A landscape with many valleys, sampled at points; each row gives a point and its height.
A ball rolls from a point to the lowest of its 5 nearest points, and stops where none of them is lower. Distance is the straight distance between rows; heights are no part of it.
k329 height 2.24: [ -7,   9, -12,  -8,  -7,   1,  -6,  14,  17,   3,  -3,  15, -10,  -1,  -8,
   8,   1,   0, -11, -21,  11,   9,  -3,   7, -13]
k704 height 2.19: [ 25,  -3,  10,   2,  -3,  12, -26,  13, -10,   1,   7,  14,  25,  18,   3,
   3,   1, -13,   4,   4,   1,   8,  -4, -13,  -9]
k690 height 2.48: [-15,  -1, -24, -12,  -7,  -3,   4,   5,  21,  -2,  -4,   2, -11,  -4,   0,
   3,   4,   6,  -9, -16,  13,   8,  -3,   9,  -9]
k27 height 2.13: [ -4,  13, -10,  -7,  -7,   3,  -7,  17,  15,   4,  -5,  19,  -7,   0, -10,
  11,   3,  -2, -12, -22,  10,   9,  -3,   7, -13]
k228 height 3.66: [  7,  -5,  10,  -3,  20,  -7,  30, -13,  -3,  -2,  -5, -21,  -5,  -2,   1,
   1,  -3,   7,  -3,  11, -20,   0,   6,  -4,  11]
k23 height 3.57: [-24, -16,   5, -16,  -3,  -6,  29, -15,   8,   5,   4, -22,  -9,  -4, -18,
  13,   7,  13, -16,   1, -18,   5,  18,  -1,  -6]
k215 height 2.67: [ 16,  -9,  14,  18,  -2,   2, -27,   9, -19,  11,  14,  12,  22,   8,  -2,
  -1,   1,  -8,  11,  12,  13,  -9,   4, -13,   8]
k805 height 3.75: [  5,   0,  19,  27,   5,  -7, -15,  -5, -20,   3,  22,  -2,  -1, -14,  -8,
 -12,   1, -17,  14,  14,  13, -22,  -8,   1,  22]
k539 height 3.55: [-17, -17,   5, -13,  -2,  -6,  27, -15,  10,   4,   1, -21,  -8,  -4, -10,
  11,   5,  15, -11,   1, -22,   8,  13,  -3,  -2]
k949 height 3.86: [ -6, -10,  12, -11,  11,  -9,  28, -13,   6,   0,   2, -22,  -9,  -3,  -7,
   4,  -1,  11, -11,   2, -27,   6,  13,  -3,   2]
k953 height 1.35: [ 11,   6,   1,  12,  17,  -6,  18, -13, -13,  -7,  -1, -13,  -4,  -6,   8,
  -6,  -1,  -2,   8,  19,   0,  -6,  -8,   1,  17]
k300 height 4.27: [-13,  -2,  -9,  -7,  -4,  -6,  12,  -6,  17,  -4,  -8, -12,  -7,  -5,   6,
  -4,   2,  13,   0,  -3,  -9,   8,  -1,   6,   2]
k325 height 3.79: [-22, -18,  -4, -16,  -6,  -6,  24, -15,  12,   5,   3, -23,  -6,  -4, -12,
  15,   8,  13, -10,   0, -16,   8,  14,  -1,  -6]
k273 height 4.76: [  7,  -9,  16,  -7,  20, -10,  32, -12,  -5,   0,  -3, -22,  -7,  -2,  -4,
   3,  -4,   8, -10,   7, -23,   1,  12,  -6,   6]
k968 height 6.89: [ -8,   7,  -8,  -6,  -5,  -4,   3,  -1,  12,  -6, -10,  -2,  -9,  -5,   7,
  -8,  -4,  10,   2,  -7,  -4,   4,  -3,   8,   0]
k826 height 1.80: [ 13,   1,   5,  13,  17,  -8,  18, -15, -16,  -6,   5, -18,  -5,  -7,   6,
  -2,  -3,  -4,   7,  21,   2, -11, -11,  -1,  19]
k440 height 4.55: [ -2,  15,  -3,  -4,  -7,   0,  -8,   7,   4,  -2, -11,  10,  -6,  -2,   8,
  -7,  -9,   5,   1, -10,  -1,  -3,  -2,   7,  -4]
k757 height 4.90: [-13,  -3, -13,  -9,  -7,  -6,  11,  -3,  19,  -4,  -7,  -9,  -9,  -5,   6,
  -4,   2,  15,  -1,  -6,  -5,   8,  -2,   5,  -2]
k375 height 2.37: [  5,   9,   4,  11,   1,   4, -13,   1, -18,   1,  -5,  12,   5,   1,   5,
  -8,  -8,  -2,   8,   6,   5, -15,   3,   1,   6]
k482 height 3.07: [  1,  14,   1,  -4,  -7,   3, -12,  10,   2,   0,  -9,  14,  -3,   1,   6,
  -3,  -7,   1,  -1, -10,   0,  -3,   0,   6,  -8]
k855 height 1.66: [ -4,   7,  -5,  -2,   4,  -2,  10,  -7,   6,  -6, -10,  -5,  -4,  -5,   9,
 -11,  -3,  11,   7,   3, -10,   2,  -2,   6,   7]
k392 height 4.79: [-10,   4, -11,  -6,  -6,  -5,   3,   1,  18,  -4,  -8,  -1, -10,  -6,   7,
  -5,  -2,  11,  -1, -11,   0,   5,  -4,   8,  -3]
k989 height 1.92: [ 20,  10,  11,  -5, -10,  14, -21,  19,   2,   6,   2,  18,  10,  14,  -1,
  13,   5, -11,  -1,  -7,  -7,  13,  -7,  -6, -16]
k646 height 1.71: [ 23, -13,  13,  14,  -2,   3, -29,  11, -15,   8,  17,  11,  29,  14,   1,
  -1,   2,  -8,  10,  11,  14,   2,   0, -17,   5]
k328 height 4.45: [-18,   0, -29, -12,  -2,   8,   6,   8,  17,  -2,  -5,  14,  -9,   3, -10,
   9,   7,  -4, -14, -25,  19,  13,  -2,   6, -14]
k698 height 2.81: [  9,   4,  10,  14,   0,   4, -20,   3, -22,   5,   1,  14,  11,   5,   2,
  -6,  -5,  -7,  10,  10,   9, -17,   4,  -2,   7]
k516 height 3.28: [ 29,  -9,   6,   5,   0,  11, -28,   8, -11,  -6,  16,  11,  27,  22,   6,
   1,   6, -17,   7,   5,   7,  24, -14, -16,  -5]
k911 height 2.68: [-14,  -2, -20, -10,  -8,  -5,   5,   3,  21,  -3,  -5,  -1, -11,  -4,   3,
  -1,   2,  10,  -7, -12,   7,   8,  -5,   9,  -7]
k644 height 4.74: [ -3,  12,  -3,  -1,  -2,   1,  -2,   2,   2,  -4, -11,   6,  -4,  -2,  10,
 -10,  -8,   7,   5,  -4,  -3,  -4,  -1,   8,   1]
k575 height 4.96: [ -7,   9,  -6,  -3,  -2,  -3,   5,  -2,   9,  -7, -10,  -4,  -6,  -5,  11,
 -10,  -4,  10,   5,  -3,  -7,   2,  -2,   8,   2]
k904 height 2.36: [-12,   4, -18,  -9,  -7,  -3,   0,   7,  20,  -2,  -6,   6, -11,  -4,   0,
   2,   1,   5,  -8, -17,  11,   6,  -4,   9, -11]
k541 height 2.50: [-13,   2, -21, -10,  -7,   1,   1,  10,  20,  -1,  -5,   9, -11,  -2,  -3,
   3,   1,   3, -11, -19,  16,   8,  -4,   8, -11]
k380 height 2.43: [  9,   6,  -1,   8,  17,  -4,  20, -13, -10,  -8,  -7, -12,  -4,  -4,   9,
  -6,  -1,   2,   7,  16,  -6,  -5,  -6,   1,  15]
k266 height 4.01: [  7,  -3,  24,  26,   9,  -9, -17,  -4, -19,   0,  26,  -8,  -4, -19,  -8,
 -16,  -1, -19,  15,  14,  14, -22, -11,   2,  21]
k785 height 2.74: [-17,  -4, -29, -11,  -3,   2,   9,   5,  22,  -2,  -4,   4,  -9,   0,  -4,
   6,   5,   2, -11, -20,  18,  10,  -1,   7, -12]
k409 height 3.53: [  5,  13,   5,   3,  -3,   6, -15,   5, -10,   1,  -8,  15,   4,   2,   7,
  -6, -10,  -1,   4,  -3,  -1, -10,   2,   3,  -3]
k182 height 3.02: [  4,   7,   4,  22,   7,  -1,  -7,  -8, -21,   0,   6,   4,   2,  -6,   0,
  -7,  -4,  -9,  13,  15,  10, -20,  -5,   2,  17]
k824 height 2.91: [ -6,  -2,   0,  -6,   6,  -4,  19, -10,  10,  -6,  -8, -16,  -6,  -4,   6,
  -5,   0,  13,   3,   3, -20,   9,   1,   2,   8]
k224 height 2.59: [-16,  -6, -26, -14,  -6,  -2,   9,   2,  23,  -2,  -5,  -4,  -9,  -2,   0,
   5,   6,   7, -10, -14,  13,   9,  -1,   8, -10]
k551 height 3.06: [  6,  14,   6,  -4,  -8,   5, -17,  14,   0,   2,  -8,  17,   1,   4,   3,
  -1,  -7,  -4,  -2, -10,  -1,  -4,   0,   3, -10]
k799 height 5.03: [  5,   1,  12,  24,   2,  -3, -18,  -2, -22,   6,  13,   7,   5,  -5,  -5,
  -7,  -2, -12,  14,  13,  13, -20,  -3,  -4,  18]
k486 height 2.00: [ 26,   0,  12,   1,  -5,  13, -25,  15,  -8,   1,   6,  15,  23,  17,   5,
   6,   1, -13,   1,   2,  -2,  10,  -4, -12, -13]
k304 height 3.34: [ 27, -11,  10,   9,  -2,   8, -29,  12, -16,   4,  13,  10,  28,  19,   4,
  -1,   1, -11,   7,   7,  10,   8,  -3, -16,  -1]
k368 height 2.62: [  1,  14,   2,   4,  -1,   4, -11,   3, -11,   0,  -9,  12,   3,   0,   8,
  -8,  -7,   0,   6,  -1,   1, -11,   2,   4,   2]
k212 height 1.98: [  5,  14,   4,  -7, -10,   2, -15,  15,   5,   3,  -6,  18,  -4,   2,   1,
   3,  -3,  -4,  -5, -14,  -1,   1,  -1,   3, -13]
k235 height 6.50: [-23, -21, -16, -17,  -9,  -5,  21, -10,  17,   2,  -2, -21,  -4,  -2,  -8,
  14,  11,  13,  -9,   0,  -6,  10,  12,   0,  -7]
k871 height 1.75: [ 26,   2,  10,  -4,  -8,  16, -24,  13,  -6,  -1,  10,  16,  21,  20,   3,
   8,   6, -15,   3,  -1,  -6,  19, -12, -10, -13]
k649 height 5.21: [ 15,   7,  11,   0,  -7,   9, -23,  13, -10,   4,  -2,  15,  12,   9,   4,
   0,  -5,  -9,   1,  -2,   0,  -3,   2,  -5,  -9]
k529 height 1.64: [  8,  13,   7,  -1,  -6,   5, -17,  10,  -7,   3,  -8,  16,   3,   3,   6,
  -4,  -8,  -5,   2,  -6,  -1,  -6,   1,   2,  -8]
k788 height 2.42: [ 30,  -5,   9,   3,  -2,  13, -28,  10, -11,  -3,  12,  13,  27,  20,   7,
   2,   5, -16,   5,   5,   3,  18,  -9, -14,  -9]
k307 height 2.82: [  7,   1,  18,  27,  10, -10, -12,  -9, -18,  -2,  23, -10,  -4, -19,  -6,
 -13,  -2, -19,  14,  15,  14, -21, -12,   3,  21]
k747 height 2.83: [ 17,  -1,  10,   7,  -2,   9, -26,  11, -17,   7,   3,  14,  20,  12,   2,
  -1,  -4,  -9,   4,   6,   5,  -8,   5, -10,  -4]
k290 height 2.94: [ 12,   5,   9,   7,  -4,   8, -23,  10, -17,   6,  -1,  16,  14,   7,   3,
  -2,  -7,  -8,   6,   5,   4, -10,   4,  -5,  -1]
k624 height 2.84: [ 15,  -6,  12,  13,  -1,   4, -25,  10, -21,   8,   8,  14,  21,  10,   1,
  -1,  -1, -10,   8,  11,  11, -10,   5, -13,   3]
k466 height 3.60: [-14,   3, -25, -10,  -4,   5,   2,  10,  19,  -1,  -5,  13, -10,   3,  -9,
   9,   5,  -2, -12, -24,  19,  10,  -2,   7, -13]
k378 height 3.19: [ 11,   0,  10,  12,   0,   5, -25,   7, -21,   6,   2,  15,  15,   8,   3,
  -4,  -5,  -8,   8,   7,   7, -12,   5,  -7,   4]
k681 height 3.65: [-12,  -6,  -7, -10,  -4,  -7,  16,  -8,  19,  -3,  -6, -15,  -7,  -5,   4,
  -1,   3,  16,  -1,  -1, -11,   9,   0,   4,   1]
k755 height 3.62: [  5,   3,  10,  24,   8,  -4, -10,  -9, -22,  -2,  12,   0,  -1, -11,  -4,
  -7,  -2, -13,  14,  16,  14, -21,  -7,   1,  19]
k947 height 0.75: [ 10,  -7,  15,  21,  -1,   0, -25,   5, -20,  10,  13,  11,  15,   3,  -3,
  -5,  -1, -11,  12,  12,  13, -15,   4, -10,  13]
k549 height 3.40: [ -8, -10,   6, -10,   7,  -7,  26, -15,   8,   0,  -4, -21,  -7,  -4,  -3,
   4,   2,  15,  -7,   3, -24,   8,   8,  -2,   4]
k131 height 2.18: [ -6,   9,  -9,  -8, -10,  -2,  -5,  10,  15,  -1,  -6,  10, -10,  -4,   2,
  -2,  -2,   6,  -4, -16,   5,   4,  -4,  10, -10]
k865 height 2.56: [  8,   8,   8,   8,  -3,   6, -18,   6, -18,   3,  -5,  14,  10,   4,   5,
  -5,  -7,  -6,   7,   3,   4, -14,   4,  -3,   1]
k106 height 2.58: [  1,  10,  -2,   4,   8,  -1,  11, -10,  -5,  -7, -11,  -5,  -4,  -3,  11,
 -13,  -4,   7,   9,   7,  -8,  -2,  -4,   5,  11]
k941 height 3.68: [-16, -13,  17, -14,   8,  -7,  30, -17,   2,   3,   6, -22, -12,  -5, -17,
   8,  -3,  11, -21,  -1, -22,  -1,  19,  -5,  -6]
k147 height 1.88: [ 22,   7,  11,  -5,  -9,  14, -22,  19,  -1,   4,   5,  17,  14,  14,   1,
  10,   4, -13,   0,  -3,  -7,  13,  -7,  -7, -17]
k667 height 1.95: [ 11,  12,   7,  -7, -11,   7, -18,  21,   4,   6,  -5,  18,   1,   5,  -3,
  10,  -1,  -8,  -5, -13,  -2,   6,  -2,   0, -15]
k893 height 3.85: [  6,   5,   7,  19,   1,   2, -17,   0, -23,   5,   3,  10,   8,  -1,  -1,
  -7,  -5,  -9,  13,  10,  11, -18,   4,  -1,  12]
k283 height 3.72: [-17, -13,  -8, -13,  -4,  -7,  19, -11,  18,   1,  -3, -19,  -8,  -5,   0,
   4,   6,  15,  -4,   0, -14,  11,   6,   1,   0]
k348 height 4.52: [-15,  -9, -13, -12,  -7,  -6,  15,  -7,  21,  -2,  -5, -14,  -7,  -5,   2,
   1,   5,  15,  -3,  -4,  -6,  12,   2,   4,  -1]
k640 height 1.97: [  5,  13,  -1,  -8, -10,   5, -13,  19,  11,   6,  -4,  19,  -4,   4,  -7,
  12,   2,  -4,  -8, -18,   4,   9,  -2,   5, -15]
k17 height 4.23: [  5,   1,  16,  25,   1,  -2, -19,   1, -23,   8,  16,   6,   7,  -5,  -7,
  -7,   1, -12,  14,  13,  13, -21,   0,  -3,  18]
k327 height 4.15: [  1,  15,   2,  -1,  -4,   3,  -9,   5,  -4,  -1, -12,  12,  -1,   1,   9,
  -8,  -9,   1,   4,  -5,  -2,  -7,   1,   7,  -3]
k144 height 1.94: [ 16,  12,   8,  -6, -10,  10, -19,  20,   6,   6,   0,  20,   4,   9,  -4,
  14,   5,  -9,  -7, -11,  -4,  11,  -5,  -3, -18]
k934 height 3.16: [  1,   4,   1,   1,  13,  -2,  21, -12,   0,  -6,  -9, -13,  -4,  -4,   7,
  -7,   0,   7,   5,   9, -14,   2,  -4,   2,  11]
k100 height 2.47: [ -8,   7, -16,  -7,  -7,   3,  -5,  15,  16,   3,  -4,  15, -11,   2,  -9,
  10,   3,  -3, -14, -22,  13,   9,  -4,   8, -13]
k43 height 2.12: [  3,   9,  -1,  11,  13,  -1,  12, -12, -11,  -7,  -5,  -5,  -2,  -5,  10,
 -10,  -4,   2,   9,  12,  -4,  -6,  -6,   3,  15]
k207 height 4.48: [  6,   0,  12,  22,   1,   0, -21,   1, -23,   8,  10,  10,  11,   0,  -6,
  -6,   0, -10,  13,  12,  13, -18,   2,  -4,  13]
k724 height 4.05: [  5,  -3,  21,  27,   3,  -6, -22,  -1, -20,   7,  21,   3,   4, -10, -10,
 -10,   0, -15,  16,  13,  14, -21,  -3,  -2,  21]
k818 height 2.29: [  7,   1,  13,  25,  11,  -9,  -6, -11, -18,  -3,  20, -12,  -5, -17,  -3,
 -10,  -2, -16,  14,  18,  14, -21, -16,   4,  20]
k218 height 3.38: [-23, -11, -38, -18,  -1,  14,  19,   1,  22,  -8,  -7,   6,  -4,   7,  -5,
  10,  10,  -5, -13, -22,  20,  11,   0,   2, -17]
k439 height 3.58: [-19, -13,  10, -14,   2,  -7,  28, -17,   7,   5,   5, -23, -11,  -4, -16,
  12,   2,  12, -16,   1, -23,   5,  18,  -3,  -4]
k736 height 2.97: [ 11,   0,   4,   5,  20,  -6,  26, -14,  -8,  -8,  -4, -17,  -4,  -5,   7,
  -4,  -2,   2,   4,  16, -10,  -4,  -4,   0,  14]
k533 height 6.64: [ -8,  11,  -6,  -6,  -7,  -3,  -1,   3,  12,  -4, -10,   5,  -9,  -3,   8,
  -7,  -6,   7,   0,  -9,   0,   2,  -5,   8,  -3]
k936 height 3.15: [-11,  -7,  -3,  -9,  -1,  -5,  19,  -9,  16,  -2,  -5, -19,  -7,  -5,   2,
  -1,   4,  16,  -3,   1, -18,  10,   2,   1,   4]
k183 height 3.29: [ -3,  13,  -3,   1,   0,  -1,   3,  -4,   1,  -7, -11,   1,  -5,  -4,  11,
 -11,  -7,   6,   7,   0,  -6,  -3,  -3,   7,   3]
k7 height 3.00: [ -1,  14,   0,   4,   2,   1,   0,  -3,  -6,  -4, -11,   5,  -2,  -2,  10,
 -13,  -7,   5,   8,   1,  -3,  -7,  -3,   8,   6]
k342 height 2.03: [  7,   6,   4,  21,  13,  -5,   4, -12, -19,  -5,   9,  -9,  -4, -11,   2,
  -7,  -3, -10,  11,  19,  11, -17, -11,   3,  18]
k340 height 4.18: [  3,   5,   7,  22,   3,   0, -14,  -4, -24,   3,   7,   7,   4,  -3,  -2,
  -7,  -4, -10,  14,  14,  12, -21,  -2,   0,  17]
k754 height 2.78: [-22, -19, -32, -17,  -7,   1,  21,  -5,  22,  -1,  -4, -12,  -4,   0,   0,
  12,  12,   8,  -8,  -6,   8,  10,   4,   2, -12]
k702 height 2.57: [ -3,   6,  -1,  -1,   6,  -4,  16, -10,   5,  -6,  -9, -11,  -5,  -4,   8,
  -9,  -2,  11,   5,   3, -15,   4,  -2,   4,   8]
k357 height 2.25: [ -7,  11,  -9,  -7, -10,  -1,  -6,  12,  15,   2,  -5,  13, -11,  -3,  -2,
   4,  -2,   1,  -8, -18,   8,   6,  -3,   9, -12]
k825 height 4.69: [  2, -11,  20, -10,  17, -11,  32, -12,  -2,   0,   0, -23, -10,  -3,  -8,
   5,  -6,  10, -14,   4, -24,  -1,  16,  -6,   3]
k509 height 3.35: [-22, -20, -25, -18,  -9,  -2,  20,  -7,  20,   0,  -3, -16,  -2,  -2,  -1,
  12,  13,  10,  -9,  -3,   2,   9,   8,   1, -10]
k314 height 3.33: [-18, -15, -23, -15,  -8,  -5,  14,  -6,  22,  -2,  -3, -15,  -6,  -5,   2,
   6,   8,  13,  -7,  -6,   1,   9,   3,   3,  -5]
k230 height 3.26: [  9,   0,  10,  18,  -1,   2, -24,   4, -23,   8,   9,  12,  15,   3,  -3,
  -4,  -1, -10,  12,  11,  12, -16,   5,  -8,  11]
k975 height 5.39: [-24, -20, -12, -17,  -8,  -6,  25, -12,  14,   4,   0, -21,  -4,  -3, -10,
  16,  11,  14, -12,   1, -11,   9,  14,  -2,  -8]
k584 height 1.93: [  9,   5,   3,  18,  14,  -4,  10, -13, -18,  -5,   4, -12,  -4,  -8,   5,
  -5,  -3,  -8,  11,  21,   7, -15, -11,   1,  17]
k787 height 4.34: [ -6, -11,  20, -13,  13,  -8,  31, -16,   0,   0,   3, -21, -11,  -2, -13,
   7,  -4,  10, -20,   0, -25,  -2,  19,  -6,   0]
k184 height 1.91: [ 24,   4,  12,  -4,  -7,  14, -24,  16,  -5,   2,   5,  15,  17,  16,   3,
   7,   1, -13,   0,   0,  -4,  12,  -6, -11, -14]
k104 height 2.14: [  5,  10,   1,  16,  12,  -2,   5, -12, -17,  -6,  -1,  -2,  -2,  -5,   6,
  -9,  -4,  -5,  11,  15,   5, -13,  -8,   1,  15]
k814 height 2.69: [-19, -11, -32, -15,  -6,   3,  14,   2,  22,  -4,  -5,  -1,  -7,   1,  -2,
   6,   8,   3, -12, -16,  17,  10,   0,   5, -12]
k711 height 2.05: [ -1,  12,  -1,  -5,  -8,   1, -10,  12,   9,   1,  -9,  13,  -6,  -1,   3,
   0,  -5,   3,  -3, -14,   2,   0,  -3,   7, -10]
k889 height 2.04: [ 15,  10,  10,  -5,  -8,  10, -20,  19,  -1,   4,  -3,  19,   7,   8,   1,
  10,  -2,  -8,  -3,  -8,  -5,   5,  -2,  -3, -15]
k313 height 4.22: [  4,   1,  14,  27,   5,  -4, -17,  -4, -23,   2,  18,   4,   2,  -9,  -8,
  -9,  -2, -15,  15,  14,  14, -22,  -6,   0,  19]
k227 height 2.31: [  2,  12,   1,  12,   4,   1,  -4,  -6, -17,  -5,  -6,   5,   1,  -3,   6,
 -11,  -7,  -1,  10,   8,   4, -13,  -1,   4,  12]
k990 height 3.78: [-17, -12,  20, -15,  10,  -7,  31, -18,   0,   2,   7, -21, -13,  -5, -19,
   8,  -4,  11, -23,  -2, -22,  -4,  21,  -5,  -7]
k278 height 3.82: [ -2,  -7,  11,  -7,  13,  -8,  28, -14,   3,  -2,  -3, -23,  -6,  -2,  -3,
   1,   0,  11,  -8,   4, -24,   6,   8,  -3,   5]
k476 height 3.23: [-15,  -6, -20, -10,  -9,  -5,   9,   0,  22,  -3,  -4,  -7,  -9,  -3,   4,
   1,   3,  12,  -6,  -8,   2,   9,  -2,   5,  -5]
k808 height 3.56: [-14, -14,  11, -11,   4,  -6,  28, -14,   6,   3,   1, -22,  -9,  -5, -11,
   8,   2,  13, -13,   1, -25,   6,  15,  -3,   0]
k457 height 2.86: [  9,  -5,  20,  24,   1,  -4, -26,   5, -20,  12,  19,   8,  13,  -3,  -7,
  -6,   2, -11,  16,  14,  14, -17,   0,  -7,  17]
k524 height 2.87: [ -2,   0,   2,  -3,   8,  -3,  20, -11,   5,  -6,  -9, -15,  -6,  -3,   6,
  -6,   0,  12,   3,   6, -18,   5,  -1,   2,   9]
k732 height 2.20: [ 30,  -3,   9,   0,  -3,  15, -27,   9,  -7,  -7,  15,  13,  25,  24,   7,
   3,   5, -18,   6,   4,   0,  25, -14, -12, -10]
k289 height 2.01: [  5,  14,   1,  -7, -10,   5, -13,  23,  10,   8,  -3,  21,  -2,   6, -10,
  15,   3,  -7, -10, -17,   2,  11,  -3,   1, -17]
k361 height 2.66: [-19, -13, -29, -15,  -8,  -1,  15,  -3,  23,  -3,  -4,  -7,  -7,  -2,   0,
   8,   9,   7,  -7, -10,  10,  11,   2,   6, -10]
k760 height 3.54: [  2,  -4,   7,  -3,  15,  -6,  28, -11,   0,  -5,  -7, -19,  -6,  -2,   2,
  -3,   0,  10,  -2,   7, -23,   5,   5,  -2,   9]
k441 height 2.52: [-10,   5, -14,  -9,  -7,  -4,   1,   6,  19,  -3,  -6,   4, -10,  -4,   3,
  -2,  -2,   8,  -4, -14,   7,   5,  -4,   8,  -7]
k786 height 2.41: [  3,  10,   3,  15,   6,   1,  -6,  -8, -20,  -3,  -1,   6,   2,  -2,   4,
 -10,  -3,  -6,  13,  12,   8, -16,  -1,   3,  13]
k722 height 0.13: [ 10,  -1,   5,   2,  20,  -6,  27, -12,  -5,  -4,  -6, -18,  -5,  -1,   6,
  -3,  -1,   5,   0,  13, -13,   0,   0,   0,  12]
k862 height 2.54: [ 22,  -3,  10,   6,  -2,   9, -26,  13, -16,   4,   7,  13,  24,  14,   5,
   1,  -2, -12,   5,   7,   5,  -1,   2, -12,  -5]
k58 height 5.30: [-20, -18, -18, -16,  -8,  -5,  20,  -9,  19,   1,  -3, -19,  -5,  -3,  -3,
  10,  11,  14,  -8,  -2,  -5,  10,   6,   1,  -6]
k512 height 3.17: [ -3,  -6,   6,  -5,   9,  -5,  24, -12,   7,  -2,  -5, -20,  -6,  -1,   3,
  -3,  -1,  12,  -3,   4, -24,   9,   4,  -1,   6]
k607 height 5.61: [ 11,   9,   9,   2,  -6,   9, -20,  12, -11,   4,  -5,  17,  11,   8,   6,
  -3,  -7,  -5,   2,  -1,  -1,  -8,   3,  -2,  -8]
k397 height 3.59: [-19,  -3, -32, -14,  -2,   8,  10,   6,  20,  -3,  -4,   9,  -9,   3,  -8,
   8,   7,  -3, -13, -24,  21,  12,  -1,   6, -14]
k354 height 3.18: [-10,  -1,  -5,  -5,   0,  -5,  15,  -7,  13,  -6,  -8, -13,  -7,  -6,   6,
  -6,   1,  15,   2,   0, -15,   8,  -1,   1,   4]
k910 height 2.21: [ 19,   9,  11,  -3,  -7,  13, -22,  17,  -3,   5,   0,  15,  12,  12,   1,
   7,  -1, -11,  -2,  -4,  -4,   5,  -3,  -5, -15]
k355 height 2.89: [-20,  -6, -34, -14,  -3,   5,  12,   4,  22,  -5,  -4,   4,  -8,   2,  -4,
   7,   5,   1, -12, -19,  20,  10,  -1,   6, -15]
k91 height 3.05: [-21,  -9, -37, -15,  -1,   8,  15,   2,  21,  -4,  -6,   6,  -7,   3,  -4,
   7,   7,  -2, -12, -22,  20,  11,   0,   7, -15]
k315 height 4.81: [-21, -17,  -9, -13,  -8,  -7,  21, -13,  15,   4,  -2, -22,  -5,  -2,  -7,
  12,  11,  14,  -9,   1, -14,  11,  11,   0,  -5]
k891 height 2.09: [  8,   2,   8,  23,  13,  -9,   2, -13, -18,  -6,  15, -15,  -6, -14,   2,
  -8,  -2, -13,  11,  18,  12, -18, -16,   2,  19]
k232 height 2.51: [ 21,  -9,  11,  12,  -3,   5, -28,  12, -18,   6,  12,  13,  25,  13,   1,
   0,  -1, -10,   7,  10,  10,  -5,   2, -15,   3]

For each start below, name the point where the ball stops.
k808: k855
k397: k871
k290: k953
k949: k855
k278: k855
k698: k953
k218: k871
k315: k855
k476: k871
k314: k871
